Each row is a point on a landscape with many valleys, with its height.
From any point a ball rolls to the lowest of the 2 points nearest to it. It stops when none of these is lower. Distance is the straight distance between rows; heights are no part of it.
k_525 (h 226): [ 17  -1   0   8 -23  10  32  -1   4  -4  42  -1  18  17  -3   5   0 -43
  -2   8 -27 -13   6  -8]
k_27 (h 456): [  9 -18  17 -16   1   0  17 -18  13   3   8   1   9  22  24  15  -6   6
  23   2  12   7   1  -7]
k_288 (h 165): [  1   3 -27   3   2   9 -41 -11 -27  -3   9  -7  13  -3  20  13  11 -28
  -8  14  -6 -25   3  10]
k_134 (h 628): [ -7 -20  -7   3  -7   7 -13  -4  24  -9  25 -14 -16 -11 -12 -17   5  -3
  -9   8  -1   4  -6 -17]
k_475 (h 272): [ -9  17  -1 -16   6 -33 -20 -25   9 -13  10  -5  -6 -37   2   9 -16  -4
  31   9 -23 -18  -8  16]
k_665 (h 387): [  5 -17  23 -13  11  17  11 -16  -9   1   4 -12  20  11   9  -8   2   2
  25  -5   5 -16  21  -6]
k_561 (h 361): [-13  17  -9  -8  10 -18 -11   6  19  -2 -25  11 -18  -4  -6  -1   6  -2
 -31   5  25   0 -16   1]
k_465 (h 324): [-11  11  29  11  17   3   3   9  11  11   7  20  20   6   6 -35  10  14
  -7  -1   6   1   0   3]
k_204 (h 539): [  2  -7  18  25 -16  -1  23   3  17   3  -9   3  10  20   5  13 -26   0
   0   3  -9  32 -21 -22]
k_352 (h 162): [ -1  11 -16  -1  15  14 -12  -4 -18  -6   4  21   5 -26  10 -15  26   6
  15  23  10 -20   9   5]
k_512 (h 193): [-11  21 -15 -24   3 -11 -16 -12  11 -26  -5 -16  -6 -18  -1   1 -13 -13
  15 -14 -24 -12  -4  21]
k_264 (h 352): [ -7  31  -2   3  14 -13   1 -21   1  -8  17 -16  11 -15  -6  13 -26  12
  16   7 -11 -13   5   3]
k_152 (h 547): [ 13 -11 -17  -1  -6 -31 -12   6   3  12  -9  34 -28   3   9  -4  -4   3
 -17  -8   5  -6  -2  25]
k_402 (h 99): [  2   5 -21  -7  17   8 -20  13 -34   2  -4   4   4  -6  12   5   9  -8
   9  32  -9 -16  17   0]
k_681 (h 215): [-10   4  -6  -1 -21  -3   7   8  16 -12  -7 -23  -8  12   9   4  -6 -24
 -27 -19 -18   1   4   1]
k_448 (h 400): [-29  -8  12   3   1  -4  10   6   7   7 -28 -10  -5   3 -11  -7  27  -8
 -17 -11   5  34 -17 -22]
k_108 (h 495): [ 17  14  10  23 -12  12   7  10   2   3  24   8  23  23 -11  -7   6  -5
 -35  -6  19  12   9  -6]
k_474 (h 667): [  2 -23   9   4  13   4   1 -12  21  -7   7  -6  -7  -2   1 -12  24  -4
   1  21  -8 -13   5 -26]
k_715 (h 233): [  6 -11  16  -3   6  12  28  -4   4   7  -3   2  -2  18 -24 -13  -1  -8
 -16  -3  16 -13  -6 -24]
k_663 (h 79): [ 15  -3  -5 -14  -6  -4  23  -9   5 -13  12  -7  12  17   9   4 -14 -26
   7  -8 -22 -14  26 -11]
k_67 (h 345): [ 11 -20  -9  17 -24  23  12  13   5   0  30   2   4   8 -17  22  -5 -22
   4   4 -17  10   6 -11]
k_615 (h 243): [-14  -5  14  10   0   7 -37  14 -13 -15  -4  -7   7   1  11 -14   3  12
  35   2  -1 -16 -12  20]
k_446 (h 164): [  7   2   4  -1  14   3 -33  11 -16  -6 -12  19  19  -1  16  15  -3  11
  36  15 -11 -21  11   8]
k_800 (h 308): [ 11  17   5 -17   6  -3 -35 -25 -16  -9  -1  19  -1 -20 -14  -1  12  -6
  13   3  -1 -38 -14  31]
k_103 (h 501): [  3   6  -3   4  -7   4  -2  10  -4  31  24  12   0  -2 -38 -20   0   5
 -26 -23  -2  16   1   5]
k_228 (h 431): [  6  13  10  -6  -2  -1  26  -3  21  -6  10 -21  15  -1   1  15 -30  15
  11   3 -13  10   5 -15]
k_455 (h 875): [  1   1  -1  13   6  -9  10   6 -21   7   6  12  -4 -19   8   8  -2  24
  28  -4 -21  -4  15   6]
k_277 (h 313): [ -7  -7 -10  -4  11  24  -1 -10 -47   1  12 -15  35   1  -6   5 -26 -18
   3  16  -1   0  19 -10]
k_838 (h 491): [  1 -13 -15   1   2  -9 -19   3 -11   2  12  22 -15  -3  -9 -17   4  -4
   4 -10   1 -16  -1  19]
k_251 (h 752): [  3 -18   0 -22   8 -10  -7  11   7   5 -22 -22 -19  -4  -7  -9  -1  19
  13  -6   8  17  -5  -7]
k_242 (h 355): [-14  14 -21   6  -1 -11 -10  -1 -13 -21 -12   7   0  11  27   6  26  -8
  18 -16  -7 -15  -4  23]
k_599 (h 182): [ 24   6  -6   4   8  -7   8 -14 -15 -16  -1 -14  13   5   6  -8 -14  -7
   4   0  -6  -3  43  -5]
k_569 (h 338): [ -8   1  -7 -12 -31   7   9  14   1  12  17 -18  -6  17  15  -5   5   2
 -38  -3   6   2  -1  12]
k_766 (h 163): [  0  -4 -11  12  18  23   3 -28 -29  -5   8 -13  11  -1  -9  11   9 -14
  25   1  10  -5  -3 -22]
k_207 (h 430): [-14   4   7  -1   8   0   9  31   3  -7   8  -8  -5   5   1   0 -31  23
  35   3   9  -7  -9  -6]
k_38 (h 414): [  9  -7  -3  -9  10   0  -3  18  -7  12  -7  31 -10   3 -28 -13  10   3
 -19 -14   3  15  11   4]
k_909 (h 648): [ 11   8   8  14 -29  -2  26 -20  20  -2  13 -12   4  -5 -15  21  -5 -15
 -38  -8  -5  19   1  -6]
k_508 (h 577): [ 24   1  20  12 -18   4  23  -9   5  17  17  10   7   9 -17  20   4 -19
 -35  -4  12  39  12 -14]
k_423 (h 343): [-13  -6  15  24   5  -1  -1   3   2  -6   9 -18  -2  16  15 -19  -7   6
  29   1   9 -16 -12  -5]
k_932 (h 230): [ -9  11  -7  -2   7  11 -19  -1 -11   6  14 -14  22   9  25   5   7 -19
  -2  -4 -26 -13   4   8]
k_869 (h 245): [ -3  14 -17  12  24  14 -11 -29 -40  13   8 -18  24 -17  -2  14 -11 -18
   3  16   6  -5   2  -8]
k_290 (h 457): [ 14  13 -12 -16   0 -24  10 -13  -4 -10 -17  12 -16 -21  13  10   4   0
  13   6  -3 -19  11  30]
k_289 (h 329): [ -3  -5   2  14  -2   3 -30  20  11   9 -10  18  -4   2  -7 -10  13  -1
 -21  -4  -8  23 -15   2]
k_692 (h 264): [-17   2  22   2   8  16  26   4   0  14 -32 -22  -3   8 -13  -3  -4   5
 -11  -5   2  30 -39 -29]
k_145 (h 711): [ 19 -28  11  -2   8  -5  -2   0   4   2  -6 -21 -19  -9  17 -15   5  21
  13   8  -3  -6   8 -11]
k_701 (h 87): [-19  11  16   0  -1   6  19   1  11  17 -21   1  10   2   0  -4 -13  20
  -4  -3  20  43 -28  -5]
k_359 (h 841): [ -4  -7  13  27  -1  -8  30   8   0  -8  -5   3  -3 -22  -8  -1   5  22
  21 -12  -5  18  -6  -8]
k_821 (h 268): [-12  21  -2  -9   3  -7   3  12  17  -8 -16   2  -3   3 -31  -4  -4 -22
 -37 -10  27  17   0  -5]
k_158 (h 447): [ -3 -27  -7  28 -25   3  14   6   6  -3   8  -5  -6  17 -12   2 -15 -22
 -13 -13 -21  22 -25 -23]
k_164 (h 895): [  0  15 -13  10  19 -20   0 -10 -15  10   2 -10  -4 -22  35  24   7  19
  24   1  -7  -9   1   9]
k_575 (h 420): [ -5  -6 -10  -9 -16  22 -12  21 -10   4   6  -9 -10   9  -3  15   2  13
 -19   3   5 -11  -3   0]
k_764 (h 227): [ 17   2   5 -23   6  -3 -17 -15   2  -8   2  21  -1 -34  -7  -8  15  15
  16  28  13 -22   5  12]
k_463 (h 435): [ -7  -8 -18 -12 -14   2 -24   9   6  -4 -30  -2 -31   4  23   1   8  -1
 -16   7  22  -5 -22  12]
k_686 (h 286): [ 26  -5  28   5   1   3  18  -6  10   4   5  -7  18   3   5 -12  -4   8
  -6   3   4   9  35 -14]
k_823 (h 128): [-17 -10   8 -12  -3   2  11  21  17 -18 -23  11   4  16 -18 -17 -12 -12
 -16   7  19  -2   1 -10]
k_542 (h 297): [-14   3 -11   8   1  -1  -9   1  11   7  13   4  11  23  29 -11  25 -11
   9 -13  -9  -6  -3  17]
k_195 (h 521): [  5 -23  -7 -10   3 -27  13  -7  12   1 -11  13 -32   2   8  11  -5  19
   8   1  17 -13  11  16]
k_436 (h 33): [  3  -2  -6  -1  18  10  16 -22 -12   1   3  -6 -11   6 -18   4   5  19
  10  -8  30 -11  -2 -14]
k_865 (h 412): [ -6   5  21  18  -7  -3 -12   8  13  12  18  24  14   9   1 -22  12  -9
 -33   1  12  -9   5  16]
k_260 (h 100): [  8  17 -25 -24 -14  -3  -8   0   7 -19   1 -21 -14  -1   7  -1  -4  -9
  -7  -7  -6  -6  14  12]
k_522 (h 487): [-18   1   6   2  11 -23   4  18  -8  16 -52   4  -4  -5  -2  -2  13   2
 -28  -1  -4  32  -8  -9]
k_200 (h 378): [  2   3 -12 -10 -23  36  -1   8 -26  -3  14 -16  14   6  -5   4 -16   0
  -3  13   4  -8  26   2]
k_181 (h 797): [ -6 -23   3  -2  -4  -2   8   1   2  23  -1   1 -11 -15 -22  -7 -19  31
  20  -8  -3  31  -6  -7]
k_395 (h 582): [  2  -7  -9  -1 -20   2 -16   0  12   0  24 -13 -11  -9 -24 -10  -8   2
 -34  -2 -13  21   5   4]
k_388 (h 229): [ -9  19  21   4   9   6   1   9  13   8   1   8  11   4  -2   6  10  17
  -8 -14   1  15 -16   4]
k_943 (h 510): [ -7 -19   2 -23   0   4  -1  -6  15   4  -3  15   1   1   3  11  22   8
  32  -3  25  -5   0   4]
k_736 (h 508): [  4  15  10  12   1  -5  41   0  19   2  -6  13   1  12  -2  22 -32  11
   4  -3 -12   4 -10 -15]
k_989 (h 390): [ 18  11  -5 -17   6 -13 -14  -3  -3 -11 -18  33 -23 -22   6  11   9  -9
   6   0 -24 -34 -21  27]
k_197 (h 558): [ -7   1  12  15   8 -30  -2   9   6  14 -32  11  -6 -14  12   5   3  24
  -1   7  18  26   0  -1]
k_585 (h 411): [ 13  -1 -25  -9 -12  13 -28   8 -16 -20 -22  -2 -17   3  11  -1  20   1
   5  -9   3 -11 -15  20]

For each start below, name the point where the ball stops.
k_195 | k_402
k_585 | k_402
k_943 | k_663
k_359 | k_701
k_395 | k_701
k_152 | k_701
k_508 | k_701

Call two points neighbours if one is among the 2 nearest of the other. Go from one point of each pair to the other, from neighbour to neighbour, staying as low as possible. Name the highest point that can't be avoided.
k_436, k_663 | k_195
k_436, k_823 | k_715
k_823, k_402 | k_228
k_402, k_701 | k_152
k_436, k_260 | k_575
